Points on a hilly landscape, in no order, each with its height.
From any point a ball rolls to the lowest of the 5 points nearest to it. It stops when none of these is lower. Distance is the straight distance between rows; heights are no part of it.
K976 h=267: [111 135 130 172 175  90 124 127 109 103 107 189 123  95 146 173  68 128
 132 123 149 122  97 126 154 132 163  94 176  92]
K256 h=232: [118 146 153 144 129 183 149  69 101 138 126 111 148 131  94 167 101 145
 145 137 118 101 175 125 173 109 110 136  95 148]
K71 h=524: [ 98 117 128  98 121 104 125 133 102 147 119 128 114 138 124  79 119  92
  72  59 111  83  73 164  98  97 123 106 144 105]
K892 h=358: [110 115 139 105  67  80  83 158 140 158 164 116 121 154 140  93 137 102
  97 105 116 103  70 152  71 113 101 112 170 109]
K943 h=279: [175 141 114 117 103 161 111 178 149 117 118 127 119 156 163  73 187 152
 121 142  92 199 172 133  85 171 150 132 110 168]
K50 h=194: [158 132 123 158  56 149  99 186 132 158 135  95 114 168 168  81 159 134
 109 146  85 209 151 106  73 194 139 100 131 137]
K880 h=273: [158  95  95 126  99 114 117 163 160 131 101  95  98 154 146  68 198 137
 127 131  85 203 129 108  71 157 157 124 131 149]
K72 h=378: [127 140 140 114 141 198 174  61 134 119 102  99 140 132 126 146 119 136
 152 125 130 103 191 122 162 103 120 134  91 175]
K315 h=346: [135 112 125 128  42  91  72 168 141 160 161  90 102 167 154  81 163 120
 102 121 114 144  90 123  58 153 113 105 170 132]
K662 h=416: [107 125 144 135 141  76  82 170 135 128 173 168 134 132 127 128 134 129
 138 158 124 139  78 143 107 127  97 139 155  73]
K665 h=675: [152 151 141  91 145 120 120 154 148 100 134 151 126 134 129 136 157 153
 159 183 134 166 153 143 140 109  98 175 109 139]
K696 h=340: [ 84  91 143  94 111  78 132 203 112 144 161 149 134 127 166 104  84  96
  86  90 117  98  24 151 133  84 109  94 139  53]
K652 h=553: [116 136 126 121 160  74  89 179 135 106 143 170 121 118 126 131 149 132
 138 149 128 156  77 152 105 117 116 142 139  86]
K849 h=768: [151 112 136 117  72 110  92 145 147 155 169 111 121 158 134  98 155 124
 134 150 115 152 138 143  70 153 110 147 153 137]
K643 h=53: [132 140 115  91 100 196 209  71 210 114 107 104 150 127 149 143 138 109
 161 127 151  80 184  92 161 102 112 118  95 193]
K58 h=479: [137 141 124  85 104 167 194  88 190 111 112 117 149 136 146 148 140 119
 169 150 151 105 185 116 161  92 107 146 102 183]
K377 h=226: [ 89  90 131 119 143  66 133 211 124 121 155 174 131 110 180 118  90 103
 110 105 138 112  24 141 132 109 130 102 149  50]
K164 h=687: [177  97 108 107  82 163 186 126 207 134 131  97 134 142 153 105 145 116
 161 158 142 137 179  89 108 162 126 157 118 167]
K726 h=749: [138 104 152 112 105 128 136  92 152 153 134 115 121 150 109 109 128 122
 140 135 111 120 160 147  82 118 126 151 151 155]
K548 h=451: [ 92 108 136  90  80  78 103 173 122 153 155 125 122 146 145  92 121  92
  84  89 122  91  48 158  92  92 100 104 155  88]
K46 h=783: [154  80 128 126  79 179 201  82 197 148 117  91 132 144 130  99 111 110
 162 138 120 112 192  92 105 136 144 137 128 159]
K774 h=402: [142 123  96 115  87  93  77 184 135 126 114 105  94 160 160  69 203 131
 112  98 105 174  84 129  64 146 150 100 138 145]
K123 h=557: [190 142 116  88 106 169 149 157 176 118 137 120 132 148 163  95 171 140
 148 169 143 153 181 122 126 161 111 156  98 173]
K57 h=649: [113 135 148 127 151  93 114 131 141 115 134 161 134 125 108 158 115 135
 155 170 128 145 122 145 132 105 104 158 144 108]
K129 h=342: [133 156 146 116 106 117  46 188 121 146 178 148 127 157 150  99 173 136
 112 144 111 155 100 154  79 148  95 117 132 100]
K44 h=297: [132 136 156 136  94 202 159  60 120 152 140  88 157 130  95 145 105 149
 155 127 122  71 185 110 162 120 116 137  87 157]
K467 h=331: [132 133  86 193 177 130  93 107  74 115 120 112 106  81 115 202 116 152
 103 117 171 142 106  87 197 152 165  96 135 125]
K803 h=178: [129 123 144 128 163 179 155  55 124 139 101  94 119 134 112 108 125 141
 136 110 115 109 185 133 123 123 137 133 109 170]
K501 h=630: [133 172 128 105 151 107  70 200 116  92 132 170 118 122 137  95 190 156
 130 140 116 172 102 172  95 127 131 137 115 111]
K95 h=272: [112 145 133 182 159 153 115  84  66 139 127 113 131 107  79 182 102 148
 124 125 136 118 129 113 181 134 128 122 109 124]
K96 h=191: [114 124 132 185 164 104 109 125  86 129 137 183 135  96 156 153  49 127
 105  93 148  75  83 104 167 171 160  77 183  83]
K37 h=751: [171 130 142 106  92 130 100 153 152 140 166 121 126 151 140 109 159 136
 145 169 123 153 161 144  92 153 104 159 129 141]
K778 h=171: [ 95 133 150 171 144 115 111 105  89 147 143 159 145 112  80 141  75 119
 107 117 117  93  99 132 145 123 120 118 146  88]
K983 h=634: [144  92 113 114 110 110 126 119 166 134 107 104  98 160 133  81 164 124
 137 125  96 164 138 135  63 125 151 141 155 160]
K106 h=294: [113 157 106 187 160 152 125  95  77 100 104 133 113  95 123 207  88 159
 123 134 138 151 146 105 203 136 154  96 123 136]
K331 h=674: [ 94 142 131 163  89 158 175  85 135 114 138 150 159 121 138 205  72 149
 164 160 112 110 170  97 226 107 114 125  90 133]
K226 h=405: [104 128 122 142 182  61 128 178 124  86 104 192 121  86 145 144 101 120
 133 116 156 141  66 143 133 114 169 115 159  80]
K70 h=788: [159  84 114 113  99 178 214  96 221 130 104  89 137 138 141 102 127 105
 168 144 132 122 181  73 117 137 139 136 114 161]
K489 h=595: [117 131 138 141 163  80 103 151 139 104 143 178 122 124 123 154 113 143
 157 168 130 152  98 132 132 125 112 149 155  91]
K829 h=60: [146 116 124 117 114 210 202  61 186 128 104  91 140 136 141 117 113 125
 159 119 133  85 195  86 141 122 129 119  95 177]
K845 h=305: [110 150 121 177 184 116 123 116  86  99  92 169 117  91 121 172  79 133
 117 115 150 135 115 123 165 126 167  96 150 105]
K769 h=154: [109  99 124 142 172  78 140 177 120 117 135 196 123  90 195 132  62 112
 116  89 162  95  56 127 141 140 174  81 183  61]
K911 h=511: [114 124 154 152 135  92 123 126 149 115 148 167 142 131 126 174  89 151
 170 185 122 135 127 112 160 120 104 154 153 100]
K541 h=803: [172  80 107 114  50 166 192 134 210 145 144  79 146 139 144 108 130 104
 164 166 140 127 177  76 103 179 131 153 124 146]
K925 h=832: [147 146 150 112 133 116  97 158 144 119 160 158 132 139 128 133 148 149
 155 186 127 159 138 141 124 128  88 164 122 118]
K73 h=671: [115 137 147 132 137 104 141 123 147 106 130 164 136 129 121 181  99 150
 169 185 133 145 143 123 163 102 101 160 131 124]
K817 h=607: [106 118 134 124 119 118 120  96 112 152 120 120 115 147 101  84 126 102
  91  84 102  92 113 161  82 116 130 122 153 131]
K958 h=222: [121 125 117 148 180 160 104  65  83 145 131  48 123 105  85 165 157 147
 127  99 150 108 131 119 158 136 120 148 103 152]
K138 h=343: [164 108 109 121  86 122 109 156 156 144 133  98 102 160 151  84 177 130
 130 143 102 185 145 116  67 167 138 137 136 154]
K987 h=384: [106 148 141 158 140 153 150  85 106 115 111 138 141 117 109 192  85 150
 144 149 123 130 164 118 192 100 118 127 105 136]
K744 h=344: [104 159 133 147 179 155 137  84  82 112  93 128 130 110  92 172 106 142
 125 128 125 139 152 133 167 105 135 121 114 132]
K429 h=571: [123 106 122 125 152 142 142  77 136 131  86 105 106 138 117  75 142 122
 127  92  95 127 154 143  82 119 153 129 142 159]
K222 h=263: [137 128 142 129 130 212 165  54 130 140 124  77 132 137 113 134 118 146
 151 117 128  85 190 109 149 126 119 134  84 172]
K575 h=277: [121 122 106 202 144 132  95  98  68 147 152  91 128  93  85 210 106 158
 126 132 145 117 107  84 204 157 141 126 121 127]
K99 h=554: [110 110 123  85  74  74 100 175 134 145 135 112 117 160 160  83 147 100
  89  80 121 106  49 160  81  98 116 100 151 114]
K998 h=98: [124 114 123 137 183  87 153 183 101 104 103 197 115  67 185 126  75 112
 101  78 179 113  74 135 156 122 205  72 153  71]
K996 h=635: [116 158 126  92 115 150 192  99 175  96 111 132 144 124 143 180 133 127
 160 163 155 127 178 111 192  77  94 149  88 169]
K272 h=52: [103 125 129 159 165 104 126 141  71 137 128 163 136 103 108 124  80 101
  75  87 139  91  72 129 150 134 129  97 128  70]
K881 h=546: [110 119 157 128 114  93 109 118 135 146 158 151 138 138  95 136 116 115
 142 148 119 117 122 154 104 108 101 151 163 109]
K669 h=486: [176  97 107 108  99 140 147 139 181 131 127  96 110 154 150  87 168 128
 150 157 118 172 169 112  87 160 138 157 121 167]
K527 h=439: [152 112 125 120  60 207 212  74 211 141 122  87 161 129 128 124 105 106
 166 128 138  61 187  67 133 141 134 119 113 165]
K10 h=328: [107 151 122 159 155 187 143  78  84 122 115  90 131 108  99 194 121 160
 132 133 130 130 166 113 202 116 118 126  81 146]
K863 h=642: [ 95 115 124  87 145  87 142 174  98 125 110 155 126 117 138 102 117  92
  81  66 125 104  48 170 127  79 143  99 125  75]
K631 h=633: [135 140 127  92 134  89  83 169 136 108 130 141 110 138 126  97 186 132
 129 131 121 158 101 165  80 114 128 147 137 132]
K939 h=317: [100 118 123 142 166  66  99 212 130 106 169 185 123 119 172 122 126 133
 136 129 141 135  30 130 116 141 125 117 156  49]
K399 h=280: [108 119 114 143 173 115 106 109  55 156 143  89 124 104  78 134 133 111
  74  75 154  75  81 111 146 144 115 131 108 105]
K969 h=432: [123 150 129 102 123 208 196  60 169 107  96  96 147 125 147 149 130 129
 152 119 143  96 195 112 171  95 116 122  80 187]
K704 h=50: [117 139 134 147 165 161 121  69  75 147 124  88 123 125  85 122 131 133
 113  96 127  98 137 134 129 136 121 136 109 143]
K310 h=148: [119 138 145 143 147 180 130  61  88 145 125  92 132 126  78 150 121 146
 136 120 125 101 164 127 151 124 118 142  97 151]
K183 h=410: [180 159 122  90 127 156 115 175 150 100 118 142 121 144 156  83 194 157
 133 158 115 180 177 148 106 152 138 159 103 167]
K753 h=220: [127 144 127 216 141 134  96  94  71 122 138 139 117  99 141 201  67 167
 132 124 131 110 126  93 206 171 161  93 154 130]
K177 h=115: [117 104 134 114  69  89 100 132 141 156 145 113 110 159 128  85 141 104
 109 110 107 117  94 153  62 117 119 123 172 126]
K193 h=643: [104 144 139 125 172  99 132 115 118 107  96 158 133 115  98 149 113 125
 131 135 127 142 118 159 125  86 139 144 141 118]
K282 h=862: [172 142 144  93 105 140 118 151 156 129 164 138 139 150 138 124 152 143
 155 184 135 144 170 137 125 145  85 167 116 140]
K598 h=332: [183 129 113 123  86 169 133 178 157 134 132 112 123 159 169  75 172 138
 126 156 102 190 177 122  93 188 142 138 109 160]
K603 h=474: [ 98 117 119 119 163  59 137 196 116 104 114 181 125  95 147 121 116 108
 110  98 145 125  47 153 129  99 155 110 139  62]
K758 h=588: [141 144 121  69 124 153 187 107 189  96 101 119 137 131 153 140 156 128
 167 159 151 125 181 117 156  90 109 159 100 187]
K752 h=235: [114 135 126 196 162 127 101 109  62 146 140 124 134  99  83 165  94 135
 101 112 150  98  96 100 176 154 134 111 128 106]
K655 h=145: [145 135 131  86 143 108 120 132 153 102 112 130 116 136 122 115 172 142
 151 150 125 158 149 152  99 112 131 169 131 158]
K799 h=138: [113 129 112 144 188  97 148 165  83 111  98 181 123  80 138 127  86 105
  82  78 163 118  74 129 158 118 182  79 127  71]
K319 h=544: [164 176 143 102 121 168  89 195 138 101 113 169 135 147 167  82 189 155
 114 144  88 188 173 169  92 144 149 130 107 155]
K611 h=529: [102 126 149 140 144  91 118 121 128 132 132 164 135 125 100 152 100 120
 137 147 122 126 109 148 122 106 114 139 153 100]
K945 h=135: [113 120 131 188 162 107 115 135  75 142 146 163 137  98 123 142  61 117
  83  94 145  80  69 107 165 162 141  90 146  71]
K670 h=640: [124 131 149 111 132 139 140  88 127 133 113 129 135 139 100 134 116 127
 141 136 119 122 163 154 113  96 120 152 135 152]
K915 h=668: [123 139 144 108  81 171 180  81 160 136 135 125 167 137 117 166 103 127
 171 153 135  83 186 113 174  90 101 142  97 153]
K773 h=561: [155  71 107 117 108 137 166 120 191 137 103  88 111 148 136  81 158 121
 150 146  99 178 167 100  86 140 154 148 133 155]
K846 h=233: [102 144 145 167 162 130 125  96  84 135 115 150 137 115  83 161  86 126
 119 122 124 113 123 138 151 119 128 119 135 109]
K894 h=821: [147  93 104 121 111 200 229  86 240 121  90  91 148 125 148 103 132  94
 165 134 133 111 180  57 134 133 135 114 104 163]
K247 h=296: [ 82  92 140 119 120  67 120 203 127 134 170 166 135 126 169 111  93 103
 102 104 126 102  24 139 126 104 109 106 154  45]
K728 h=287: [104 128 151 179 139 108 126 102 122 114 128 171 137 116 133 189  57 153
 164 156 119 124 131 113 176 125 134 124 167 109]
K143 h=431: [180 109 112 130  58 167 154 165 172 148 152  87 134 156 160  90 147 124
 137 167 120 175 174  98  92 206 122 142 113 141]
K12 h=166: [137 136 133 115  75  96  58 183 129 148 166 116 111 157 157  84 172 123
 107 118 119 146  85 147  63 143 106 112 147 123]
K194 h=389: [ 88 114 140 128 125  75 109 154 118 144 148 159 136 128 113 117  98  97
  95 108 122  97  61 159 112 101 108 117 160  68]
K202 h=250: [172 140 124 131  75 150  97 175 137 145 140 114 121 166 164  80 163 138
 119 146  94 197 158 131  73 187 139 118 126 148]
K660 h=401: [105 126 125  97 150 115 134 138  73 137 117 122 115 125 120  82 121 101
  58  49 122  78  67 156 123 110 130  99 114  91]
K784 h=74: [100 100 134 148 158  81 140 171 103 128 142 188 132 103 159 125  58 103
  94  89 141  92  50 124 148 134 149  86 159  57]
K325 h=112: [127 127 160 149 103 177 141  57 106 168 146  90 135 135  80 112 110 142
 138 118 114  74 173 126 117 131 122 140 125 151]
K600 h=694: [109 119 118  84 119  77 110 159 127 127 115 132 112 142 139  89 154 100
 100  78 117 113  65 172  80  94 134 113 147 118]
K555 h=809: [125 141 147 102 144 114 141 120 148 105 120 146 133 131 113 163 131 140
 163 172 131 151 156 142 141  90 105 167 121 138]
K722 h=285: [108 151 122 151 195 137 114  97  64 127 103 126 128 104  83 146 116 125
  93  92 137 117 110 136 147 124 136 115 118 111]
K962 h=275: [117 137 108 177 185 123 106 109  59 134 127 115 126  94  80 169 116 127
  92  99 160 111  90 105 172 151 136 113 114 104]
K258 h=363: [127 146 102 178 191 116 116 137  73 106 101 165 112  73 139 159  88 135
  85  89 182 123  91 104 174 148 188  69 138  98]
K979 h=639: [107 129 116  88 142  63 104 209 120 103 127 154 120 116 140 106 167 116
 113  96 133 135  44 170 102  93 133 122 124  90]
K21 h=718: [104 110 128  69 123  98 146 179 100 130 107 124 117 135 157  76 127 105
  75  45 112  95  49 176 115  71 147  93 123  96]
K246 h=369: [116 137 133 107 108  81  63 193 130 134 170 140 124 143 146 102 168 123
 115 125 122 137  63 156  82 123  98 116 138  92]
K364 h=727: [105 151 136 129 169 104 135 115 122  93  89 158 125 108 111 176 104 136
 145 150 133 162 137 137 155  85 137 143 138 124]
K419 h=593: [134 108 108  98 117  85 101 147 149 114 102 117  99 150 135  76 188 125
 124 101 107 152 102 151  67 118 152 130 151 152]
K31 h=253: [119 131 146 168 133 148 102  71  64 173 157  77 136 116  58 139 123 140
 119 106 130  69 127 116 141 145 113 148 113 129]
K995 h=856: [170 108 116  96  47 168 195 116 216 140 145  97 158 136 142 127 125 105
 179 159 157  88 177  83 122 158 113 153 124 162]
K472 h=198: [160 126  97 143  96 151 118 188 143 123  97 112 115 153 159  63 200 147
 117 135  71 223 154 108  87 176 164 109 108 151]
K142 h=680: [133 118 158 110 102 117 128 108 147 144 146 131 140 143 104 136 126 122
 154 159 120 119 155 148 104 106 106 159 143 140]
K345 h=797: [159 167 158 115 120 162  82 180 138 129 164 171 145 154 155 107 158 149
 130 176 105 173 170 155 105 152  98 136 115 120]
K251 h=260: [105 134 137 172 146 123 102 107  59 163 152 121 138 107  70 129  99 117
  84  99 130  77  91 125 151 149 110 124 125  97]
K13 h=223: [104 137 140 199 154 107 112 105  96 123 125 174 133 106 119 177  55 143
 132 129 129 111 108 110 171 144 144 103 168 100]
K972 h=566: [ 95 104 129  66 109  93 140 191 102 138 119 122 119 137 163  87 114  99
  74  62 113  90  39 172 120  67 130  93 123  88]
K413 h=549: [147 123 133  84 131 129 155 105 164 108 109 117 127 142 131 121 148 133
 158 154 132 140 174 141 113 102 126 171 120 168]
K88 h=392: [107 138 121 124 178 122 122 115  67 133 103 125 120 117  98 102 129 108
  80  63 132  89  94 153 122 121 135 109 116 108]
K324 h=452: [113 140 135 122 177 141 130  74  99 124  87 114 124 123  96 112 135 127
 117  93 116 115 148 157 112 107 142 134 127 145]
K434 h=284: [109 140 122 127 183 137 118  86  77 136 102 105 116 119  95 100 141 115
  90  63 125  99 117 151 114 130 133 123 119 129]
K870 h=155: [150 133 105 164  67 156 114 197 125 149  94  97 126 164 163  78 177 131
 109 129  60 238 144  90  85 182 157  84 112 133]
K754 h=559: [163 120 130  88 117 125 130 131 167 122 134 117 122 151 135 109 161 134
 157 163 130 155 166 144 100 134 120 169 130 167]
K409 h=311: [133 152  92 190 172 135  97 108  72  97 106 134  95  77 137 195  99 155
 104 115 170 144 118  97 192 154 178  77 144 131]
K731 h=824: [144  95 149 122  83 160 164  81 160 160 133 102 132 145 113 108 111 120
 149 138 117 107 183 129  90 131 134 145 142 154]
K165 h=598: [106 128 130 107 124  92 113 121 121 138 116 135 121 144 110 103 133  98
 109  93 111 109 100 170  84  99 126 126 155 118]
K241 h=356: [125 127  90 165 198 113 110 132  60 122 115 118 119  81 104 163 117 125
  77  90 187 122  82  97 176 148 160  97 114  96]
K944 h=304: [140 132 112 114  78  91  68 183 134 141 143 107 104 164 156  76 186 127
 107 107 110 155  88 137  63 148 127 107 143 140]
K570 h=555: [ 98 145 135 139 124 141 178  93 142  96 113 151 138 122 133 199  86 144
 158 166 127 132 168 111 205  88 115 134 106 142]
K988 h=136: [119 147 146 143 151 103  69 182 131 113 179 180 133 137 133 129 141 154
 146 175 120 159  94 129 114 146  93 140 145  73]
K327 h=234: [141 142 111 195 161 124  81 118  76 119 132 157 112  82 160 185  77 156
 111  99 173  95 106  97 188 174 175  64 171 122]
K175 h=488: [136 126 126  98 110  86  90 153 138 130 142 123 110 154 132  96 175 122
 125 127 113 151 106 159  68 124 122 135 147 142]
K847 h=429: [101 148 115 143 192 114 130 124  77 111  91 155 127  95 100 139 108 114
  93  88 145 120  99 148 142 110 158 103 124  91]
K608 h=658: [133 164 119  86  85 146 176 121 195 103 148 139 158 126 143 168 148 121
 175 184 165 107 164  98 193 108  67 155  91 159]
K700 h=262: [165 105  98 130  93 138 128 169 156 135 123  96 103 156 153  73 183 139
 127 146  90 206 153 108  75 177 153 131 122 155]
K529 h=147: [111 140 132 149 163 141 108  83  66 156 132  96 124 118  75 121 128 122
  98  87 130  86 116 134 126 143 118 135 115 127]
K277 h=762: [123 140 142 105  92 137 171 106 173 120 137 138 161 132 130 176 111 137
 178 182 138 112 174 109 181  90  84 156 100 142]
K148 h=373: [180 142 140 128  63 175 114 177 150 155 163 119 147 163 175  89 141 134
 125 167 112 172 187 132  89 199 118 128 116 140]
K270 h=738: [144  87 134 126  67 115 127 108 156 163 144  95 111 157 126  91 131 109
 134 137 105 136 147 133  62 139 132 141 169 144]
K739 h=188: [ 99 109 135 158 164  61 117 163 134 109 145 193 127 110 163 148  79 120
 137 118 148 111  54 123 130 139 138 109 187  70]
K461 h=460: [140 159 138 110 128 116  61 185 125 126 159 158 124 141 140 102 181 143
 123 151 114 163 116 163  86 141 106 131 126 113]
K580 h=552: [108 131 150 129 137 123 125  87 112 145 118 134 130 136  88 121 113 111
 122 113 112 103 136 162 105 108 120 132 145 130]
K505 h=769: [148 106 145 106  73 172 183  74 176 148 134 102 146 142 120 127 110 120
 166 146 126  90 190 113 117 123 123 146 124 165]
K495 h=661: [140 132 150 111 101 103  76 156 143 146 181 134 130 149 127 111 153 134
 138 168 114 146 129 150  88 142  92 148 142 112]
K281 h=443: [117 116 155 118  98  98 107 113 133 155 146 133 132 144 102 117 121 109
 126 129 112 111 122 159  85 108 109 140 167 119]
K508 h=556: [126 119 128  95 138 100 121 116 142 120 102 127 111 139 118 103 159 117
 133 120 111 144 130 160  78 103 142 154 149 152]
K510 h=602: [133 129 150 108 111 158 167  79 147 134 120 120 150 139 114 156 107 128
 163 147 129 108 182 129 145  94 109 148 109 156]
K612 h=623: [113 148 141 110 164 145 152  83 128 109  78 124 136 119 113 152 120 134
 142 137 122 138 178 149 147  80 132 147 115 156]
K75 h=264: [165 149 125 130  84 161  99 189 138 129 106 136 127 162 177  76 173 141
 111 131  71 210 166 134  76 176 162  99 116 157]
K635 h=512: [181 130 107  84 122 153 147 151 176 107 119 113 121 146 157  87 182 146
 150 160 130 169 176 126 109 153 131 166 106 178]
K949 h=745: [159 120 139  83 101 143 159 107 180 125 132 118 139 149 131 132 136 127
 167 166 142 124 177 130 123 117 106 165 123 165]
K973 h=615: [147 121 140  98 111 107 109 132 151 136 148 122 120 149 123 109 154 129
 147 154 120 148 145 152  84 125 113 161 142 147]
K615 h=189: [115 131 116 160 185 106 132 147  61 128 119 159 126  87 116 137  87 111
  74  82 161  99  72 116 162 141 157  88 117  79]
K686 h=560: [174  95 110  96 123 146 173 125 197 112 102  98 120 143 158  87 168 128
 159 150 131 164 178 104 109 137 144 160 116 177]
K781 h=313: [166  88  89 134 101 153 153 171 173 133 102  81 122 146 149  73 194 126
 133 155  83 224 158  82  97 174 151 136 101 138]
K201 h=270: [110 150 118 163 185 159 116  82  65 128 111  96 126 104  81 180 123 143
 114 119 139 125 135 119 175 129 125 120 104 129]
K60 h=521: [101 162 127 113 145 188 186  74 133  96  91 112 143 117 132 179 124 145
 143 134 135 129 191 123 193  72 116 128  83 165]
K896 h=403: [106 135 163 158 119 138 140  87 116 141 135 147 154 127  92 172  74 141
 154 156 113 109 157 126 166 102 111 139 128 121]
K742 h=735: [186 117 123  99  61 164 160 141 190 140 158 104 145 149 151 114 142 125
 159 174 149 117 183 106 117 176 106 163 114 157]
K729 h=164: [ 98 117 127  94 118  65  99 188 126 127 152 152 128 136 144 106 141 103
 107 103 130 119  43 164  99  97 113 114 140  80]
K897 h=501: [104 153 134 132 149 158 162  88 120 101  93 134 135 115 118 188 101 141
 146 149 128 147 173 130 191  81 126 134  98 148]
K14 h=659: [165 126 122  78 106 155 182 114 198 117 123 110 132 144 149 123 152 123
 166 158 152 127 182 108 131 127 113 164 111 181]
K690 h=453: [ 91 118 143 143 144  73 105 146 128 128 152 174 138 123 115 141  98 116
 127 138 125 121  76 143 114 114 116 131 167  75]
K901 h=514: [ 95 132 133 122 160 103 122 132  96 130 108 150 131 117 100 119 114  97
  90  87 124 107  88 165 114  99 132 115 135  93]
K853 h=214: [120 139 144 169 121 172 118  72  78 160 160  79 146 117  74 165 107 157
 141 128 127  87 151 108 174 133 112 149  95 143]
K212 h=361: [113 145 112 193 130 167 133  88  79 113 134 114 122 105 125 215  86 175
 137 144 120 133 148  96 224 144 136 112  96 143]
K516 h=548: [116 160 129 126 168  94  71 205 119  98 153 184 125 120 140 111 166 148
 132 146 127 165  76 154 105 131 118 130 127  78]
K584 h=672: [149 167 141  99 148 130  84 179 133  98 141 163 123 136 134 111 175 155
 140 170 119 178 141 156 110 129 110 154 115 128]
K234 h=182: [106 128 123 135 166 113 122 129  58 147 136 128 125 107  97 114 107 100
  58  65 141  77  72 132 147 141 119 111 113  81]
K494 h=276: [167 101 103 143  64 154 138 176 160 154 139  79 117 160 154  83 164 124
 128 157  96 208 159  94  82 196 139 128 116 133]
K921 h=339: [116  98  88 171 177 110  92 100  68 144 133  73 127  86  79 198 135 125
  97 104 180 108  78  90 179 137 141 131 124 118]
K168 h=146: [112 140 119 140 195 150 108  76  73 142 113  79 121 110  88 127 145 131
 102  79 137 104 126 130 128 135 127 134 108 140]
K249 h=420: [151 118  65 181 140 125  71 100  88 101 133 102  82  71 151 221 124 162
 104 115 195 136 113  90 201 148 189  77 161 148]
K180 h=192: [123 136 128 207 156 115  94 112  75 136 144 155 134  95 126 170  61 144
 110 111 141  82  95  96 182 177 152  91 156 100]
K26 h=690: [147  99 130 100 119 159 182  81 183 126 101 106 127 146 135 108 134 125
 161 141 126 125 183 119 111 116 132 149 125 178]
K606 h=646: [127 123 136 101 153 137 147  81 144 116  87 116 123 136 120 112 142 129
 145 123 112 138 171 150 100  98 148 146 136 170]
K102 h=179: [101 123 126 156 177  84 140 157  95 118 113 188 131  94 140 131  71 103
  98  94 153 106  66 131 148 127 164  85 148  71]
K97 h=717: [177 132 125  84  88 155 161 130 188 126 152 118 144 145 146 128 149 124
 166 177 156 123 178 115 136 148  93 165 111 167]
K422 h=487: [122 156 120  89  65 176 199  88 200 118 133 125 171 124 143 171 135 101
 174 147 155  69 171  95 181  99  94 127  96 178]
K538 h=286: [114 117 123 169 152 139  97  80  66 162 152  62 136 105  61 174 134 142
 120 112 146  93 112 105 163 139 119 151 111 136]
K456 h=716: [127 152 133  85 134 128 166 124 164  89 114 141 138 129 137 168 140 142
 165 178 148 153 167 122 174  80  96 169  99 159]

Where does a ball stop that starts at each point below?
K897 | K272
K97 | K870
K570 | K704
K467 | K272
K226 | K272
K331 | K704
K686 | K870
K57 | K272
K742 | K870

Call two points neighbours if one is among the 5 nearest of the other. Go from one point of each pair to the other, from neighbour to neighbour, staying as low as possible. Name the highest point that can't be avoided.
K643 / K12 | K246
K988 / K870 | K662
K704 / K272 | K251
K177 / K870 | K774
K643 / K325 | K222
K272 / K729 | K247
K177 / K12 | K315
